Each row is a point on a tangle of strands that fork and nearly touch. The rows are in no order.
(in the rows, 128 means zero)
Two points are linked if the straight distance between their rows is under 93.6. Some points are linked to none.
z_289: 130; 130; 157; 148; 126; 105; 116; 91; 78; 144; 129; 129; 140; 96; 128; 152; 141; 189; 103; 171; 105; 178; 116; 105
z_670: 123; 131; 112; 151; 152; 104; 144; 121; 115; 135; 155; 131; 151; 153; 145; 98; 111; 129; 127; 134; 131; 103; 120; 99
z_553: 159; 142; 111; 117; 111; 126; 142; 162; 158; 132; 182; 114; 135; 144; 145; 117; 88; 133; 118; 121; 144; 102; 110; 111
z_169: 173; 140; 149; 126; 111; 124; 89; 145; 137; 138; 136; 130; 165; 141; 189; 105; 130; 83; 120; 154; 141; 58; 116; 130
z_411: 167; 114; 152; 105; 132; 144; 113; 87; 105; 133; 121; 144; 171; 125; 146; 105; 166; 80; 113; 146; 124; 85; 137; 146
z_822: 114; 133; 108; 125; 98; 185; 155; 168; 163; 107; 124; 134; 90; 107; 111; 134; 137; 64; 118; 91; 137; 115; 135; 141
z_449: 124; 150; 85; 163; 119; 132; 146; 120; 117; 141; 155; 98; 156; 151; 131; 152; 111; 144; 139; 137; 138; 114; 71; 120
z_679: 130; 140; 146; 152; 121; 93; 109; 112; 119; 148; 161; 137; 138; 117; 154; 151; 103; 201; 112; 175; 106; 165; 86; 98
z_665: 167; 153; 99; 98; 63; 151; 131; 185; 160; 143; 185; 107; 125; 134; 114; 129; 93; 122; 118; 109; 134; 96; 110; 119
z_321: 155; 134; 167; 108; 156; 123; 97; 130; 138; 134; 124; 142; 134; 138; 131; 126; 166; 68; 147; 76; 106; 121; 151; 151
z_181: 136; 132; 125; 153; 148; 114; 119; 126; 128; 138; 140; 120; 159; 158; 141; 115; 138; 81; 138; 131; 145; 87; 135; 114
z_607: 92; 115; 108; 126; 160; 108; 119; 106; 99; 129; 108; 121; 130; 146; 108; 151; 138; 108; 148; 112; 141; 147; 150; 123
z_632: 110; 116; 164; 131; 161; 116; 134; 74; 125; 129; 106; 151; 132; 100; 119; 129; 130; 142; 129; 138; 133; 166; 163; 126
z_511: 159; 123; 155; 96; 148; 125; 141; 94; 118; 139; 111; 111; 136; 97; 133; 135; 159; 207; 120; 153; 96; 160; 152; 138
z_641: 107; 171; 130; 132; 134; 104; 151; 117; 113; 146; 138; 87; 126; 119; 132; 149; 131; 177; 137; 139; 105; 160; 89; 105
z_256: 147; 120; 116; 106; 116; 133; 144; 127; 142; 114; 147; 136; 143; 120; 104; 145; 128; 132; 111; 130; 140; 111; 125; 149
z_196: 128; 113; 121; 154; 116; 108; 101; 102; 133; 129; 162; 132; 141; 143; 144; 154; 99; 181; 116; 167; 134; 133; 108; 109
z_779: 158; 163; 150; 144; 72; 153; 113; 148; 137; 149; 175; 119; 180; 149; 139; 109; 103; 77; 144; 146; 143; 86; 99; 114
z_611: 70; 112; 115; 138; 155; 116; 111; 96; 94; 122; 100; 144; 97; 144; 92; 124; 119; 132; 146; 107; 110; 133; 146; 131
z_88: 116; 156; 143; 141; 156; 114; 127; 104; 102; 139; 108; 86; 143; 129; 136; 136; 141; 158; 142; 132; 137; 171; 111; 120
z_789: 140; 83; 125; 138; 169; 114; 103; 140; 118; 129; 116; 127; 107; 145; 167; 93; 122; 120; 135; 108; 138; 109; 123; 141
z_584: 112; 139; 118; 105; 133; 139; 143; 125; 130; 106; 103; 114; 87; 109; 118; 140; 147; 136; 115; 93; 132; 130; 124; 152
z_202: 139; 124; 171; 64; 159; 137; 128; 97; 155; 122; 110; 135; 135; 102; 139; 144; 169; 135; 128; 140; 91; 160; 159; 163
z_638: 164; 147; 118; 147; 62; 157; 100; 158; 155; 144; 164; 104; 185; 153; 159; 84; 65; 82; 148; 146; 139; 74; 74; 112
z_468: 143; 145; 127; 91; 157; 107; 117; 127; 122; 145; 140; 141; 180; 124; 164; 143; 146; 167; 110; 151; 119; 136; 144; 105
z_736: 145; 131; 128; 136; 66; 181; 106; 214; 144; 126; 176; 130; 125; 115; 152; 100; 104; 82; 139; 136; 149; 79; 109; 135
z_997: 124; 142; 118; 152; 144; 103; 136; 139; 161; 131; 180; 124; 132; 158; 162; 115; 96; 151; 127; 132; 135; 95; 110; 107
z_184: 132; 136; 147; 96; 146; 120; 123; 149; 146; 120; 125; 135; 109; 141; 99; 122; 131; 91; 147; 74; 128; 120; 152; 151
z_238: 110; 147; 121; 100; 106; 165; 143; 126; 149; 120; 110; 135; 127; 134; 108; 108; 128; 93; 119; 139; 166; 104; 154; 132
z_302: 93; 144; 131; 120; 153; 108; 131; 118; 134; 115; 85; 136; 81; 112; 115; 132; 166; 146; 120; 101; 93; 166; 124; 143
z_927: 129; 116; 97; 143; 103; 182; 133; 202; 145; 118; 167; 129; 115; 137; 151; 120; 101; 76; 145; 120; 146; 94; 106; 143
z_126: 185; 114; 133; 92; 142; 125; 100; 163; 131; 147; 158; 113; 143; 130; 173; 118; 113; 136; 126; 116; 152; 122; 130; 136
z_741: 123; 129; 155; 89; 155; 106; 138; 90; 113; 136; 103; 144; 102; 86; 131; 119; 144; 197; 107; 129; 83; 158; 179; 127
z_708: 112; 124; 103; 172; 146; 106; 110; 120; 107; 129; 101; 129; 126; 168; 123; 137; 141; 98; 135; 119; 144; 126; 128; 105
z_975: 123; 130; 126; 112; 105; 153; 120; 143; 147; 109; 99; 151; 97; 128; 98; 126; 134; 57; 137; 77; 136; 110; 144; 148
z_883: 180; 139; 151; 84; 125; 124; 70; 158; 129; 148; 134; 121; 165; 144; 125; 136; 174; 81; 129; 90; 116; 99; 157; 135
z_476: 153; 158; 120; 136; 50; 180; 111; 208; 169; 131; 192; 102; 109; 124; 134; 118; 89; 106; 138; 112; 145; 97; 117; 117
z_454: 87; 117; 101; 122; 119; 150; 141; 110; 148; 109; 87; 141; 122; 140; 104; 123; 118; 77; 133; 140; 151; 128; 159; 119
z_49: 139; 122; 112; 125; 144; 98; 142; 149; 150; 124; 119; 136; 126; 134; 123; 140; 157; 97; 97; 105; 114; 140; 122; 111
z_479: 116; 114; 161; 159; 130; 90; 130; 119; 75; 138; 126; 132; 110; 92; 108; 126; 108; 202; 114; 170; 101; 185; 141; 106
z_740: 117; 102; 82; 186; 104; 129; 158; 136; 162; 108; 152; 146; 113; 118; 92; 162; 102; 154; 131; 125; 141; 124; 131; 117
z_98: 111; 116; 106; 129; 112; 164; 153; 169; 164; 100; 143; 120; 112; 125; 132; 138; 109; 90; 125; 123; 129; 127; 121; 131
z_664: 170; 112; 189; 113; 123; 137; 97; 145; 124; 144; 123; 132; 134; 119; 117; 78; 134; 36; 150; 106; 139; 81; 163; 150
z_777: 135; 150; 136; 115; 142; 130; 121; 122; 111; 132; 120; 114; 172; 140; 123; 150; 142; 131; 157; 133; 155; 134; 121; 141
z_324: 137; 116; 179; 136; 166; 123; 131; 87; 113; 132; 133; 140; 148; 111; 151; 134; 143; 133; 124; 151; 131; 132; 151; 124
z_421: 173; 143; 114; 101; 129; 116; 111; 150; 139; 148; 143; 129; 155; 138; 114; 144; 162; 100; 105; 95; 110; 125; 132; 118
z_882: 70; 123; 108; 168; 111; 105; 134; 145; 78; 115; 104; 128; 69; 108; 93; 150; 129; 186; 129; 132; 91; 177; 106; 118
z_164: 167; 119; 183; 92; 130; 145; 129; 81; 140; 128; 112; 110; 138; 113; 147; 141; 164; 166; 120; 154; 102; 165; 128; 165
z_211: 117; 108; 105; 160; 107; 117; 127; 124; 144; 102; 152; 130; 112; 149; 106; 163; 102; 164; 118; 162; 139; 133; 126; 119
z_961: 121; 114; 116; 126; 151; 117; 126; 140; 154; 112; 92; 136; 107; 148; 151; 89; 115; 126; 115; 130; 129; 122; 142; 123
z_964: 86; 128; 80; 185; 117; 150; 164; 133; 131; 119; 127; 120; 116; 123; 99; 156; 107; 149; 158; 129; 148; 142; 135; 99
z_591: 86; 110; 113; 133; 132; 124; 173; 103; 138; 107; 91; 140; 127; 119; 89; 117; 106; 129; 126; 154; 152; 160; 154; 123
z_63: 80; 144; 91; 136; 127; 143; 159; 123; 119; 107; 89; 116; 71; 117; 104; 134; 129; 158; 150; 86; 118; 122; 129; 132
z_148: 110; 121; 139; 129; 154; 121; 129; 106; 115; 117; 76; 152; 119; 128; 142; 116; 168; 132; 118; 128; 100; 153; 116; 150
z_979: 114; 100; 97; 145; 147; 107; 132; 150; 151; 117; 118; 136; 92; 131; 158; 118; 126; 122; 84; 129; 126; 140; 122; 103
z_41: 89; 104; 148; 176; 133; 96; 151; 104; 68; 135; 87; 137; 93; 116; 87; 90; 97; 176; 125; 159; 110; 171; 143; 105
z_264: 153; 132; 123; 129; 122; 138; 162; 158; 153; 136; 178; 128; 121; 96; 144; 131; 93; 122; 120; 107; 171; 115; 116; 122
z_155: 129; 103; 116; 123; 131; 148; 129; 88; 114; 116; 99; 146; 138; 136; 130; 122; 157; 85; 113; 135; 145; 100; 117; 147
z_989: 94; 104; 147; 141; 138; 103; 156; 93; 108; 120; 83; 153; 114; 110; 93; 109; 115; 151; 118; 153; 109; 182; 149; 120
z_286: 164; 121; 122; 114; 97; 152; 119; 150; 130; 135; 167; 129; 135; 140; 116; 128; 139; 94; 127; 114; 151; 84; 114; 145
z_183: 156; 157; 139; 119; 93; 146; 118; 163; 145; 132; 190; 116; 160; 164; 111; 127; 125; 87; 143; 133; 133; 81; 117; 142
z_385: 146; 125; 153; 76; 138; 141; 137; 116; 129; 115; 131; 150; 145; 114; 111; 146; 154; 120; 130; 121; 110; 135; 148; 171
z_46: 89; 153; 121; 165; 117; 95; 127; 130; 97; 123; 109; 105; 94; 129; 120; 150; 134; 192; 125; 144; 105; 167; 99; 101
z_931: 157; 103; 106; 134; 142; 123; 103; 143; 113; 146; 138; 94; 140; 149; 183; 103; 101; 131; 131; 118; 153; 109; 90; 138
z_720: 140; 154; 108; 124; 113; 153; 139; 125; 109; 138; 140; 106; 159; 135; 126; 145; 133; 139; 145; 119; 170; 124; 78; 153
z_752: 111; 116; 154; 92; 160; 130; 107; 103; 119; 121; 71; 157; 123; 108; 161; 139; 178; 150; 125; 140; 88; 179; 147; 153
z_125: 48; 121; 109; 144; 137; 130; 147; 96; 102; 111; 79; 138; 59; 117; 99; 127; 116; 153; 146; 104; 130; 138; 152; 130
z_368: 97; 142; 85; 185; 124; 119; 143; 123; 106; 145; 145; 117; 149; 148; 112; 157; 109; 161; 145; 131; 146; 130; 105; 88
z_835: 167; 116; 182; 120; 158; 140; 113; 87; 130; 144; 127; 131; 173; 129; 161; 117; 153; 123; 140; 150; 115; 115; 153; 150
z_483: 115; 115; 128; 68; 136; 96; 136; 97; 144; 117; 81; 154; 93; 94; 94; 123; 131; 162; 120; 124; 89; 166; 167; 145

A fork is a point with three links, a tip a point with one. Leave the first point through the second and follow the links. Name the first fork or tip that comes.
z_931; z_789 => z_553
z_449; z_368 => z_989
z_736; z_927 => z_126
z_479; z_289 => z_882
z_607; z_611 => z_202

A fork is a point with three links. Follow the links from the first point to the second and name the forks in between, in order.
z_607; z_979 => z_553
z_385; z_822 => z_202, z_553
z_476; z_483 => z_553, z_202
z_238; z_196 => z_989
z_63; z_183 => z_202
